A landscape with many valleys, sampled at points; each row gives a point and its height.
From any point a ball rolls to the lowest of the 2 points nearest to it. It stops when none of these is lower. Distance is the straight distance between rows; heights are no part of it.
rabo height 35.0: [117  98  39 153 132 148 136 110 140  51 156 187 155 129 149 145 120  41
 118  64 105 124  96 120 165 152 116 148 117 141 143 124 126 114 121  88
 110  68 130 143  98 133  95 153]
pid height 75.6: [118 169 150 100 182 116 149 133 143 145  47 126 164  92 106 119 132 141
 145 141 145 174 122 102 126 157 115  53 113 165 132 120  84 139  96 152
 122 139 176  87 146 129 126 153]
kuvek height 32.6: [106 156 150  93 101 120 151 144 160 145 109 135 182 175 173  94 104 111
 110 115 168 130  70  98 116 116  88 110  71 167  75 178  96 153 102 136
  94 117 185 114 131 173 106 138]
Foru height 66.5: [152 107 215 103  78 118  97 167 139 228  63 116 142 157 127  72 115 163
 129 121 208  73  88 111 157 121 121 135 127 110 137 152 134 163 146 172
 139 145 161 127 118 154 143  91]
virip height 17.4: [127 152  92 178 155 144 145 106 160  75 134 165 121 136 146 149 125 104
  91 120 142  88 101 134 123  89 118 124 121 110 124 106 156 109 120  98
 133  98 115 129 118  94  94 159]
ketur height 22.6: [116 169 100 156 142  85 131 153 150 168 149 102 148 140 138 126  75 140
 114 119 166 164 117 123 120 165 100 102 158 154  36 134 102 133  84 106
  88 103  93 135 164 129  96 128]
fopug height 63.4: [117 146 163  93  71  99 125 133 141 204  42 143 173 160 132  58 127 152
 131 131 180 111  69  98 145 112 115 116 160 156 104 169 117 153 127 171
 121 163 202 110 131 164 140 108]
gebi height 67.2: [128 135 138 136 159 129 108 109 136 127 158  81 115  99 117 153 137 138
 148 144 116 173 165 171 116 130 112 116 116 126 147 110 139 139 172 129
 143 144 129 145 159 166 137 135]
nafab height 68.4: [159 136 147 124 148 130 114 200  70 144 134 122 146 113 163 145  74  67
 149 144 125 196  96 128 151 161 104 162  97 168 127 140  94 176 109 136
 129 107 148 142 174  91 129 128]
gido height 79.7: [133 129 100 138  67 104 108 126 148 150  55 152 134  97 122 102  95  99
 119  98 172 109  81  99 133 129 137 114 171 113  83 138 129 107 138 111
 111 132 101 115 122 110 125 109]
dagim height 62.6: [123 139 114 154 170 127 129 149 182 118 222 108  85 162 161 154  84 148
 117 123 103 124 160 158  90 155 150 130  83 119 127  72 167 107 120 124
 129 136  68 133 115 160 123 136]
ped height 69.0: [126 140 134 129 152 106 154  85  94 129 129  94  71  71  91 157 233 171
 115 120 107 135 201 153 133  70 127 118 150  82 219 100 129 132 118 120
 111 128  93 170 162 169 120 163]
gomod height 18.0: [110 144 145  83 123 142 124  76 108  95 140 114  79  68  97 148 172 155
 135 156  89 157 193 128 132  98 112 129 100  99 176 147  62 168 130 115
 133 147 138 126 133 124 191 165]
Bov height 64.3: [152 138 129 184 184  99 103 131 187 147 195  75  77 141 139 138  93 149
 109 105 114 114 154 159  76 156 139 106 141 111 100  71 187  94 107 139
 117 131  68 133 131  91 112 136]
kan height 42.2: [120 103 108 151 164 148 137 131 106 109 145 141 146 136 118 132  95 120
 111 140 128 123 130 121 107 192 160  92  81 123 125  92 140  97 112 131
 115 118 136 116  80 101 116 122]
Vonak height 78.7: [156 155 110 164  72 112 131 149 126 183 110 188 122 129 186 102 129  87
 106  91 168  83  99 120 164  95 146 192 170 126 116 162 134 131 111  94
  97 106  68 169 137 101 131 113]
rira height 69.3: [146 120 174 158 164 127 148 130 102 144  92  98 108  98  91 117 170 168
 105 145 139  74 146 145 116 113 126 112 137 112 160 102 189 127 111 130
 125 133 108 135 118  99  99 106]
lobev height 74.8: [179 122 210 132 166 104 125 205 161 184 109 112  80 177 144 121 132 174
 141 104 129 106 155 179 128 105 146 183 115 108 230  86 175 117 118 108
 150 161  82 183 129  67 120 132]
Zimo height 56.8: [134 125 110 133 142 167 142 134 121  92 164 155  95 118 150 131 128 146
 133 170  78 149 184 114 116 141 185 118 110 110 167 125 107 102 116 117
 159 141  84 117 120  82 171 123]
ratis height 64.7: [142 102 164 103 141 143 119 113  86 157 192  48  92  95  98 140 133 154
 111 151 113 162 193 181  96 126 120  99  80  94 164 113 146 148 153 132
 117 123 144 126 178 150 148 127]
zet height 62.1: [137 105 167 115 174 112 108 158 152 144 131 103 115  95 149 143 130  70
 160 119 124 132 118 179 142 155  91 141 101 132 205 121 160 143 172 124
 129 154 162 156 122 118 119 131]
veru height 80.3: [136 117  61 144  54 105 135 130 116 144 108 202 149 136 162  96 115  98
 103  82 150  85 120  81 179 134 172 141 165 113  92 172 116 114 123  77
  70  79  73 148 106  96 119 107]
lovut height 65.6: [148 146 139 205 182 104 114 127 127 145 168  65  83 102  86 149 125 146
 122 118 119 110 158 147  98 158 123 114 191 113 118  79 192  99 134 130
 121 127  63 143 122  67 113 116]
sez height 55.1: [109 130  85 118 103 134 136 126 108  92 193 164 169 178 155 167 158 140
 151 149 106 140 147 150 136 136 117 188 159 166 120 157 131 151 151 127
 160 127 137 129 128 183 136 120]
tiz height 32.2: [106 170 121  96 118 129 128 139 227 116 110 134 152 137 170 122  49 136
 164 170 128 115 141 105  89 153 130  98 146 130  66 146 119  85 128 114
 153 175  87 137  98  75 153 111]
sumoz height 33.4: [ 92 103 123 136 109 124 119 102 101  57 160 119 181  82  98 136 119 120
 142 121  85 140 121 132 147 153  95 123  86 150 128 141 128 140 121 137
 146 132 179 124  76 153 147 153]
Kib height 71.0: [122  74 115 119  73  96  84  95 116 104 136 158 188 178  98 111  84 108
 143 100  87 108  68 119 114 150 134 180 138 146  99  88 121 106 166 163
 164 152 179  87  91 164 165  87]
radeb height 26.8: [115 158 102 121 135  97 118 139 186 140 135 113 159 144 138 132  53 157
 123 138 162 139 122 113  83 171 129  81 171 129  38 113 137  80 111 122
 122 139  87 122 108 111 115 115]
kanas height 46.1: [ 96 140  74 114  77 127 128  82 156  96 121 132 150 145 106 128 105 191
  96 160 152 122 177 102  88 113 147  79 170 104  60 158 129 112 131 109
 116 143  91 109 108 116 130 120]
fet height 70.6: [139 138 154 146 103 113 129  85  99 146  95  98  79  61  69 141 198 159
 124 134 124 117 173 113 132  60 119 119 164  78 160 124 120 158 133 135
 106 144 110 171 162 155 124 145]
kir height 73.9: [128 127  85 115 146 129 148 165  82 139 115 206 155 158 154 143 194 115
 141 137 112 137 143 113 176 171 163 135 154 148 135 159 117 127 117 132
 118 115 132 115 119 176 114 113]
sofof height 68.9: [173 126 216 125 127 103 113 191 135 207  80 118 131 171 135 111 126 173
 126 134 185 105 109 131 133 118 129 136 130 135 146 112 127 166 154 161
 136 160 136 146 185 145 108 107]
Gez height 65.7: [112 110 132 136 104 103  80  74 180 112 177 109 132 184 103 130 111 138
 173 107  87 134 101 134  98 110 111 174 121 147 125  97 109 112 180 167
 174 180 175 119 133 222 171 105]
Pasad height 17.9: [ 96 164  92 116  68  67 142 156 151 171 119 115 154 124 146 119  60 100
 125  97 167 163  55 114 147 144  93 120 120 155  44 158 112 150  98 103
  72 107  73 145 111 150 109 123]
mep height 28.1: [113 156 122 117 124 146 155 111 145  94 170 147 103 125 140 147 150 152
 137 131  89 158 176 118 137  72 121 165 105 119 159 142  71 146  97 116
 132 127  88 147 143 138 175 166]
vuno height 76.1: [149 136 119 117  68 119 106 133 140 173  78 198 127 196 156  62 136 122
 116 126 145  96  99  70 139 103 180 158 141 121 102 131  91 114 133 160
 128 142 152 108 164 123 155  97]
Lada height 46.7: [116 140  89 138 144 160 117 120 157 106 145 131 123 159 150 132  77  74
 131 105 136 184 102 107 102 112 114 129  80 134 100 119  67 118 110 100
 131  85 129 124 191  93 126 166]
zop height 78.1: [152 142 138 135 111 131 133 127 101 136  90 161 127 154 127 101 132 127
 110 127 130 142 104  93 120  99 161 125 110 124  92 111  78 143 110 135
 128 107 136 114 180 124 131 129]
Lud height 60.1: [121 125  42 138 121 162 142 127 126  81 193 161 143 181 185 177 153 121
 130 129 130 138 134 155 137 113 117 179 180 143 127 153 140 143 145  88
 147  84  87 147 152 138  96 143]
zeza height 50.6: [126 146 135 116  75 136 128 146 104 149 113 127 147  89 125 130 116 145
 167 159 117 149 134 117 158 125 102 146 183 144 104 177 107 146 145 122
 145 161 112 160 129 112 174 107]
lidov height 26.7: [106 140  56 171 151 155 167  97 150  58 160 204  98 164 152 139 132  99
 112  83  93  85  96 126 136  95 155 142 112 123 135 115 125 111 102 102
 101  90 104 121 105 125  92 175]
sape height 59.7: [135  94 164  96 153 144 144 164  95 130 139 117 117 124 138 115 131 104
 102 122 121 124 133 164 114 146 143 120  31 124 188 124 164 121 107 124
 121 109 182 117 110 113 127 134]
gabo height 74.0: [138 108  48 101 153 153 141 116 120  90 127 163 157 159 127 141 118 106
 132 108 125 180 118 108 152 204 177  85 114 158 109  92  82 114 131 147
 147 102 158  77 129 178 115 137]
panos height 74.1: [173 138 183 145  97 151 134 155 128 173  93 149 117 143 176  97 133 126
 129 184 166  54 140 119 141  47 141 181 156 115 141 185 146 146 140 129
 143 137 105 146 133  37 152 106]
folo height 74.2: [115 184 160 104 155 126 141 158 132 133 105 122 156 105 128 127 104 126
 135 160 137 185 115 120 118 141 108 101  71 172 111 140  90 141  87 140
 133 124 193 114 143  97 142 159]
kapu height 72.5: [139 122 158  91  90 138 135 138  95 158 122 142 121 152 160 108 163 100
 118 149 145 127 135 120 135  78 117 145  91 127 160 184 101 176 139 120
 124 116 168 132 193 134 155 128]
kosi height 71.9: [122 147 166 152 121 123 162 122  70 141  82  95 135  89  74 109 183 193
  92 160 167  84 145 118 128 103 131  96 131 113 116 138 145 151  95 154
  98 120 140 137 123 151  97 116]
Faba height 51.9: [101 120  73 119 117 158 121  72 142  82 134 166 120 158 140 121 131  80
 104 103 142 156 117  97 126  92 112 127 102 113 140 148  54 152  95 115
 108  63 147 103 177 148 125 175]
tedi height 64.8: [106  92  97 120 103 125 127  97  99 118 168 147  86  67 109 122 199 127
 105  92 117 135 190 146 156 153 143 101 108  62 156 132 104 133 153 114
  92  94 109 138 112 199 139 126]
Pab height 71.8: [127 103 160  88 136 131 105 115 188 129 157 126 122 172 129 128 131 101
 139 124 139 114 115 145 110 106 123 143  50 146 174 128 132 132 160 142
 155 169 181 113 130 183 146 141]
vumu height 20.9: [ 95 148 114  62 150 163 142  75 134  84 138 117 117  72 114 144 165 134
 113 141 106 189 196 131 123 131 118  82  88  98 167 130  38 146 113 134
 124 104 150 101 135 167 166 192]
mavo height 61.2: [101 106  99 130  81 116  88  54 201 107 173 120 129 183 120 107 117 135
 102 108 116 103 118 125  96 124 119 129 149 105 114 119 139  94 183 142
 146 153 158 108 116 219 149 112]
vobup height 67.3: [112 127  98 127 137 126 151  60  99 105 150 136  81  91 100 162 228 160
 111 104  88 129 198 123 137 115 138 129 152  91 173 118  99 133 121 136
 111  98 111 143 127 197 117 135]
Mebuz height 25.8: [113 112 104 138  42  83 106 111  92 101 145 108 159  49  54 148  87 134
 169 100  79 128  94 137 192 149  99 167 185 120  83 153 114 135 142 134
 133 140 106 180  82 153 155 114]
mised height 56.6: [120  93 117 105 137 141  92 107 180  90 113 153  92  67 141 134 134  48
 153 103  85 131 129 127 164 132 136 124  92 104 225 108 124 104 168 100
 154 139 150 128 114 131 156 152]
lon height 53.8: [121  62  99 132  63 131  85  73 150 113 165 123 140 186 122 100 125 125
  85 108 151  74 127 121  77 124 145 108 124  87 109 132 185 133 183 120
 130 129 152  97 108 194 130  90]
deda height 63.5: [127 141  69 138 158 137 146 105 143 107 174 161 135 190 173 164 175 129
 118 102 150 123 131 152 129 106 117 145 173 153 113 136 138 146 129 124
 113 100  83 142 153 212  75 130]
tir height 41.0: [132 169 207 138 115 129 109 146 161 169 123 100  76  78 144 119 118 176
 169 178 121 154 179 140 143  95  93 137 141 115 139 199 120 142 149 107
 126 194  79 175 125 110 174 111]
Lere height 37.6: [103 158  88 130 114 153 140  67 178  85 113 139 155 178 109 107 106 160
  99 140 151 102 129 105  74  65 139  99 164 100  60 125 107 108 125 103
 134 138 115 112 136  93 131 152]
Pep height 71.1: [173  97 195 162 139 121  78 156 154 196 110  87 110 188 123 130 114 159
 136 109 168  82 119 156 105 107 131 144 156  97 139  94 174 154 176 155
 156 162 104 146 148 136  96  91]
teb height 70.7: [137 154 134  98 175 136 141 140 103 137  92  97 145 114 105 163 161 167
 144 154 127 192 134 145 111 162 157  92 152 176 147  71 130 142 137 168
 162 149 163  86 161 182 122 138]
Ris height 68.3: [132 105 110 131  97 117 101  94 168 103 160 107 147 140 111 137  65 114
 148  98  68 145  87 109 116 160 144 151 113 143 108  62 115 106 162 158
 169 179 165 111 101 182 154 118]
kidor height 72.1: [129  87 114  76 159 132 132 165 104 146 138 168 130 132 156 120 191  99
 118 107 122 152 145 145 161 161 153 109  86 125 178 153 111 158 129 115
 117  98 147 127 138 174 139 126]
bunen height 62.4: [158  64 166  95 138 149 116 127  60 153 184  71 105 111  97 134 106 108
 126 137 103 154 129 190  95 128 140 127  48 109 180 117 160 145 152 136
 138 133 167 131 132 126 130  97]
sorak height 46.2: [101 168 161 119  47 115 123 145 153 185  89 126  92  74 123  91 139 154
 173 150 148 125 129 119 170 117  91 138 168 129 140 191 122 144 129 120
 133 175  87 157  86 124 169 103]
fuva height 72.2: [131 141  84 102 169 146 149 120 148 116 108 116 144 146 136 151 113 145
 130 158 131 181 130 125 103 178 171  68 115 150 120  66 114  97 134 155
 157 126 129  87 162 160 128 141]
Vot height 25.2: [ 77 159 121 106  43  88 148 139 152 131  95 126 177 143 134 100  66 111
 115 105 175 122  52  94 142 108  98 125  98 148  53 147 105 136  97 121
  97 117 152 133  94 147 124 147]
kosu height 69.8: [150 150 138 113 200 143 158 165 119 136 102 136  91 150 154 124 167 123
 110 155 125 137 147 141 103 120 148 100 120 136 153 127 145 116  82 122
 100  81 118 119 166  68 113 162]
ritak height 32.3: [ 94 103 153 160  79 112 104  98 107 100 158  72 139  44  77 155  91 144
 157 129  74 110 117 162 168 129  68 163 166 121 102 150 165 129 149 128
 145 167 107 164  70 151 145 110]
Ziki height 42.8: [127 122 109 129 188 152 123 132 132 131 189 110 132 188 174 147  77  88
 104 111 163 175  86 128  88 151 103 132  90 157  91 124 133 154 112 127
 113  80 143 125 186 106  94 148]
Bug height 67.4: [124 116 158 164 198 111 139 133 147 138 129  69  97  82 104 148 172 169
 132 134 120  89 166 174 103 152 123 112 167 117 175  88 216 107 139 135
 127 138  95 160 109 107  94 132]
vusam height 34.9: [ 92 191 152 120 111 124 140 118 171 118 150 129 111  88 162 146 160 170
 156 159  94 156 181 122 146  90  83 160 160 120 137 183  93 147 118 109
 152 174  89 159 119 139 154 146]
Mopat height 55.7: [137  95 188 112 160 145 127 146 101 126  84 121 137  73  93 111 120 104
 118 153 112  88 107 120 125 138 122 101  68 107 158 133 169 132 119 136
 145 139 175  91  85  76 137 116]
pobo height 40.9: [136  73 129 178  82 131  96  68 116 111 182 109 119 163 109 123 119 141
 102 143 118  81 146 141 100  89 146 161 127  77 122 116 174 133 175 114
 154 138 109 118 128 138 132 100]
neb height 75.7: [168 135 203 142 175 105  90 201 178 202 122  94  72 159 141 131 131 181
 145 129 139 124 172 171 115 162 142 146 166 109 164 107 166 109 143 135
 137 159  46 174 147  88 149 125]
nogo height 73.8: [145 118 141 133 116 117 159 146  35 163  95 132 141  99  81 110 180 195
 124 137 131 103 163 110 163 145 158  87 133  97 125 113 129 144 104 163
 109 131 141 137 138 176 118  97]
dal height 28.6: [100 115 105 172 102 111 137 103  90  95 146  95 157  88  82 142 109 167
 113 137 130 108 153 141 134 139 117 113 142 112  78 145 152 140 127 117
 114 116 121 138  94 122 105 126]
fev height 68.5: [135 185 146 136 191 140 163 130 155 146  97 125  93 156 143 136 187 147
 111 136 147 130 134 137  91  53 123 121 154 146 135 109 137 110  86 130
 100  89  85 141 205 104  76 173]
kasaz height 25.1: [ 98 100 133 125 124 110 127 129 109  95 142 129 150  48  78 131 125 124
 144 109  84 132 131 127 170 196 111 103  83 116 149 142 117 124 114 133
 124 156 153 152  33 163 168 106]
nimu height 73.6: [141 115 127 115  85 103 104 125 128 130 117 191 179 212 135  89 121 131
 132 128 114  73  88  99 138 128 154 183 152 143 112  93 128 112 153 164
 159 152 165 101 113 165 140  83]
fanit height 29.0: [136 128 142 192 118 126 128 107 123 110 177 126  94 157 145 147 128 142
  98 116 120  88 137 144 113  75 144 175 108 111 128  94 179 126 121 101
 138 123 100 143 118 132 107 131]
Pevib height 40.6: [112 127  76 144 127 130 104 130 152 102 139 154 162 104 162 137 103  57
 126  77 143 132  75 140 169 147  81 149 145 156 126 145 131 141 134  93
 106  82 133 161 112 122  95 136]
setan height 76.5: [180 149 169 128 171 109 102 213 170 202  99 115  84 110 158 123 155 133
 164 136 133 137 153 115 129 153 136 135 179 121 158 124 130 121 136 121
 122 157  70 169 165  67 146  95]
deza height 75.3: [141 137 115 108 135  99 182 172  91 115 101 212 156 172 135 134 206 148
 168 135  82  99 154  98 173 158 167 166 190 156 161 146 130  88 109 167
 130 141 135 110  73 180 127 108]
nizi height 60.3: [119 174 159 119 106 104 147 121 127 155  19 116 180 103  98  96 135 157
 150 130 148  92  90  84 137  90 104 117 186 149  90 133 143 139 118 159
 135 155 170 111 119 118 130 119]
lepa height 77.1: [127 152 141 127 190 112 155 166 139 149  30 148 174 139 135 112 143 153
 126 130 189 113 104 114 131 171 133  70 148 173 110 110 133 118 106 163
 119 129 168  91 107 140  80 130]
baduz height 70.9: [139 140 107  97 227 141 164 151 117 152 167 110  84 144 145 117 132 129
 104 104 131 175 159 145 114 167 143  83  74 129 138 130 123 116  64 128
  73  66 109 107 173  73 125 177]
fomu height 75.4: [158  94 151 109 140 121 156 160  60 146  94 156 111 143  98 123 197 185
 138 144 105 100 164 129 163 157 206 128 135 116 175  93 153 112 113 172
 135 147 107 126  89 159 127  89]
Gato height 81.7: [129  91  74 134  65  98  94 117 136 116 115 175 159 152 139 113  72 102
 105  88 170  81  98 114 129 138 162 133 175 116  66 113 158 101 160  92
 111 103  73 124 100  89 104  86]
dezu height 55.2: [127 123 165 106  43 126 111 125 103 138 151 119 139 139 139 118 106 143
 148 157 126 138 131 125 148 107 101 167 144 135  87 207 100 148 171 145
 153 178 137 141 144 155 177 106]
nuzov height 57.5: [102  92  50 126  95 156 112  77 156  93 176 127 118 162 139 126 132 110
  79  89 155 133 136  99 106 127 124  84  86  86 103 139  72 132 134 102
 105  80 119 111 161 174 105 152]
Mek height 59.8: [110 122 148 117 149 123 103 127 169 128 100 132 121  41 124 146 149  77
 172 113 118 132 117 149 161 155  90 100 146 123 197 139 135 131 172 113
 160 151 150 153 117 141 135 121]
Nov height 72.6: [126 132 145 153  77  97 111  77 141 154  99 126  83 117  92 105 181 170
 111 105 138  93 146 101 125  72 133 125 161  97 133 110 109 146 135 141
 107 145 110 138 153 178 129 119]
lefat height 66.6: [154  99 168 109 169 147 113 177  53 158 130  91 124 107 133 136  96  63
 121 141 140 174  81 165 130 144  99 145  95 150 144 137 151 152 145 142
 115  86 192 109 163  52  99 128]
doku height 41.8: [ 95 126 127 141  49 109  98  75 142  91 122  98 139  70 104 121  82 105
 155 115 105 114 106 134 136  77  63 144 174 113  80 165 141 126 184  99
 147 162 122 132  74 115 154 136]
febe height 46.0: [108 112  98 128 150 144  93 121 152  90 177 102 124 105 170 153 107  43
 133  84 155 171 112 126 127 159  77 118  68 138 137 174 113 128 139  96
 116  86 139 162 121 131 116 136]
Losad height 77.8: [ 91 126  86 111  32  97 110  84 182 140  45 133 110  93  79  81 116 107
 133  88 151 134  86  95 137 120 111 106 156  95  95 135 125 116 134 123
 115 140 128 103  81 140 132 109]
gafi height 60.2: [134 150  90 151 153 174 148 162 121  89 228 133  83 158 161 173 108 153
 134 167  71 154 163 146 121 148 186 167 111 125 153  88 156 108 111 101
 144 121  71 140  96 112 135 126]
boku height 27.4: [120 164 111 157 130 146 135  91 190  94 106 143 158 127 140 140 114 103
 127 135 132 113 122 116 104  87 117 128 162 139 102 110 124  93 132  95
 157 139 118 132 126  93 119 139]
kilid height 56.4: [102 153 155 117  77 114 121 108 132 152  46 116 179  93 118 102 112 119
 147 113 160  99  62 139 156  91  68 141 182 156  86 171 146 156 163 125
 135 149 156 131 108 128 127 115]
leg height 77.2: [190 130 147 125 154 125 108 175 142 175  54 153 125 137 132 110 118 124
 145 140 131 135 137 108 108 156 178 117 155 123 127  93  99 115 140 131
 137 145  89 121 162  83 133  99]
lam height 70.0: [158 112 192 131  95 168 123 135 109 142 106 111 139 143 148 101 123 157
 135 205 135  67 153 139 122  60 134 159 163 107 118 188 152 125 169 127
 170 172 113 117 111  58 148  95]
Gan height 75.1: [100 167 135 129  53 104 128  79 153 131  77 118 114  95  78  90 159 147
 113 114 137 115 119  82 134  97 111 124 156  97 112 144  90 133 114 123
 109 147 145 117 119 162 149 131]
bedib height 67.9: [141  94 188 133 153 134 100 124 163 135 151 120 125 170 148 141 115 102
 144 125 135 115  86 185 128  79  66 186  91 156 177 123 171 153 194 136
 166 174 196 129 107 159  90 144]
mikos height 74.6: [159  99 160  79 124 143  86 132 135 143 148 121 105 186 159 101 139  88
 117 137 139 145 140 123  82  86 122 129  41 122 176 159 124 129 148 129
 137 145 166 125 171 134 152 115]
Valo height 46.9: [119 118 146 141 187 150 140 111 133  94 104  90 137  86  82 136 117 153
 139 147 104 129 121 141 101 175 162  73 108 132 134  47 166  88 101 138
 148 130 141  68  85 102 121 125]
Teru height 64.5: [150 105 173 123 159 138 113 144 109 135 148  99 125 134 139 137 105  59
 138 122 128 142  77 188 130 115  89 163  88 165 156 142 162 147 159 125
 127 140 191 142 138 101  92 133]
Zil height 36.9: [103 102 106 144 134 132 139 138  81 120 173 115 134 107 111 126 142 150
 100 146 136 129 177 132 119 188 135  64 108  98 108 143 127 107 119 113
 103  84 123 122 106 120 116 119]
Depo height 19.8: [129 112 114 109 130 123 128 138  96 125 114 124 133  38  89 123 129 142
 142 134  95 172 149 115 173 196 152  69  92 117 138 119  87 128 119 147
 118 140 146 125  91 155 170 108]
gevul height 67.1: [127 193 102 122 166 161 186 115 139 121 109 138 120 178 132 156 184 146
 117 142 147 149 157 105  96  57 120 121 177 142  97 128  83 139  98 116
 124  89  91 140 207 140  93 174]
guluk height 50.4: [126 127 137 130  79 111 121  96 124 128 112 139 171 120 114 128 100 133
 150 121 121  67  99 121 144  86 101 196 188 147  87 149 167 127 160 129
 152 167 131 126  92 106 146 104]
bazol height 73.2: [177  80 215 162 139 126 121 161 159 174 112 113  77 180 132 118 129 165
 112 124 144  47 119 163 128  77 148 189 127  94 177 107 191 130 165 132
 158 144  89 155 126  82  98 115]
rarem height 42.3: [ 92 123 106 123  94 138 119 103 149  66 161 145 162 132 119 120  99 101
 128  98 101 107 110  94 134 131 118 134  62 135 116 155 108 110 120 136
 127 138 182 120  73 161 153 156]
vigu height 13.2: [106 145 105 101 156 140 139 103 142  86 146 111 124  69 130 138 105 113
 138 127  78 194 159 108 145 164 135 102  74 123 147 110  58 120 110 127
 145 119 137 124 118 147 168 160]
sor height 65.5: [131 164  75 117 190 152 186 139 140 130 135 138 138 181 167 184 217 137
 124 141 148 156 148 132 117 103 122 143 217 155 128 136 123 132 127 115
 131  94  68 150 202 188  83 148]
Bilu height 61.6: [ 84  80  43 117 103 137 123  67 140 100 189 128  69 114 123 125 152 114
  79  69 133 139 169 107 147 158 141  93 107  78 138 139  71 139 135 110
  90  82 109 118 111 193 118 133]
kemo height 71.7: [132 161 130 105 212 148 163 174 115 127 194 102  90 127 155 136  90 130
 121 161 115 188 139 141 105 162 141 118  81 159 132 142 129 122  45 138
 104  90 127 109 152  30 139 170]
gonas height 68.0: [145 112 147 114 186 121 132 173  51 139 138 109  87  94 127 142 101  92
 118 126 122 177  93 186 112 152 138 140 115 153 168 108 172 134  88 120
  97  76 178 104 142  29 105 139]
rifuf height 76.9: [156 133 127 147 101 137 139 158  99 148 132 184 117 147 173 114 151 119
 108 154 143  79 145 110 164  95 148 183 157 125 142 163 134 145 112 105
 120 103  89 156 142  86 126  99]
Duvi height 66.9: [158 140 107 186 204 113 136 146  98 160 137 108  92 121 110 150 148 127
 114 108 139 142 147 134 114 163 160 100 170 129 111  62 155  98  96 141
 102  81  67 127 166  72  88 138]
pek height 18.9: [102 110  85 137  78 107 133 120  49  91 130 121 187  70  76 149 122 165
 154 131  97 126 134 114 177 156 126 133 185 134  88 139 116 127 115 131
 124 140 109 133  78 137 139 118]
dek height 72.7: [129 154 150 105 174 142 171 154 112 124 129 124 115 149 143 149  81 124
 119 135 109 189  99 145  92 131 139 119  61 162 139  94 111 116  53 133
 111 103 172  81 164  75 137 167]
mokeg height 78.3: [163 128 144 129 158 118 118 142 136 169  14 142 156 157 124 106 152 120
 130 111 163 112  94 105 134 148 164  80 166 145 121  84 121 115 140 162
 134 143 145 100 148 141  93 114]
lilak height 49.4: [106 130 103 126 109 137 135 137 144  92 176 154 170 181 153 130 109 123
 135 136 112 124 127 114 108 127 130 145 108 150  97 148 126 119 121 131
 140 141 142 121 108 149 137 139]
tadu height 68.6: [151 119 155 136 193 120 144 194  47 177 157 106 109 133 115 146 121 157
 121 152 129 138 105 167 126 169 132 149 143 165 127  90 181 140  90 159
  96 105 139 119 141  51  97 128]
merur height 51.3: [111 136 172 132 176 146 144 124 131  96  91 101 131  64  92 124 101 140
 149 171 122 111 136 132 112 136 122  99 117 135 148 125 162 107 120 122
 153 146 153  94  76  54 141 141]
rezo height 78.9: [138 115 105 144 115 160 138 108  92  90 107 150 146 149  99 125 115 108
 129 135 136 146  83 130 106 112 147 154 119 144 114  82 117 120 122 123
 149 122 191  91 159 103 120 146]
sepem height 38.5: [104 137 135 108 143 126 123 161 146 131 195 114 157 181 173 141 113 113
 104 116 165 144 101 121 107 140  76 116  51 166  90 170 129 150  95 127
  99  90 154 136 142 161 108 149]
fosa height 51.8: [118 121 108 126 145 167 107 117 155  53 171 125 119  94 153 147 104  31
 147 103  91 156  95 136 133 131 104 158  63 127 186 122 115 105 141 104
 152 122 156 141 104  97 135 146]
ser height 52.5: [137 125 106 152 108 154 117 124 136 100 121 149 128 145 126 116 125 158
 108 162 122 109 186  96  96 133 171  93 131 110 102 132 119 105 117 115
 122 149  76 103 117  80 148 111]
dalot height 67.7: [171 153 130 177 166 116 152 173  59 175 127 105 125 131 120 149 116 148
 114 135 153 129 122 127 139 163 135 134 181 148  83  96 150 136  82 146
  92  82  89 137 168  69  86 112]
Fegof height 63.0: [117 104 166 125  76 151 127 109 105 123 153 123 134 149 156 113 142 123
 135 193 126  90 162 143 131  70  91 173 153 121 107 224 159 128 189 117
 158 170 136 132 109 118 145 118]
Zuze height 70.1: [141 118 145  98 123 141 115 176  83 147 142 149 135 124 164 124 142  68
 133 130 135 165 115 118 154 146 123 146  85 139 147 176  93 172 132 117
 113 101 142 147 182 116 153 113]
takot height 76.4: [116 123  58 129 136 142 142  86 111  64  84 161 172 149  90 132 102 114
 146 127 116 148  88  98 119 150 160  98 120 148 114  77  88 103 105 143
 156 118 192  67 119 122 126 163]
rakiv height 69.2: [144 122 148 111 164 145 105 128 122 130 101  78 137  92  82 157 127 141
 169 151 117 165 132 148 117 157 127  97 148 140 133  84 132 132 177 156
 173 176 144 122 159 156 133 114]
faku height 76.3: [147 139 130 150 143 104 186 150  93 112  97 191 133 127 137 131 179 149
 151 119  90  69 151 102 176 142 173 145 143 144 162 107 124  94  82 145
 113 144 116 144  58 150 122 113]

Two balls start at each pair of points below. Name the first point that both come to, or write -.
fomu, kir => virip
pid, rezo => -
faku, zop => virip
tadu, gonas => virip

Call two points neighbours if one is among the 2 nearest of the other. Go from one point of each pair to the other, from neighbour to neighbour, staying as low as possible. Name the highest point that can't be avoided.
pek, vigu => mokeg
gomod, vigu => vumu
vigu, virip => rezo
Pasad, virip => tiz

Where does a ball stop that starts at each point below?
bedib => virip
veru => gomod
Kib => virip
Gato => Pasad
leg => pek
fopug => pek
mokeg => vigu
kapu => virip
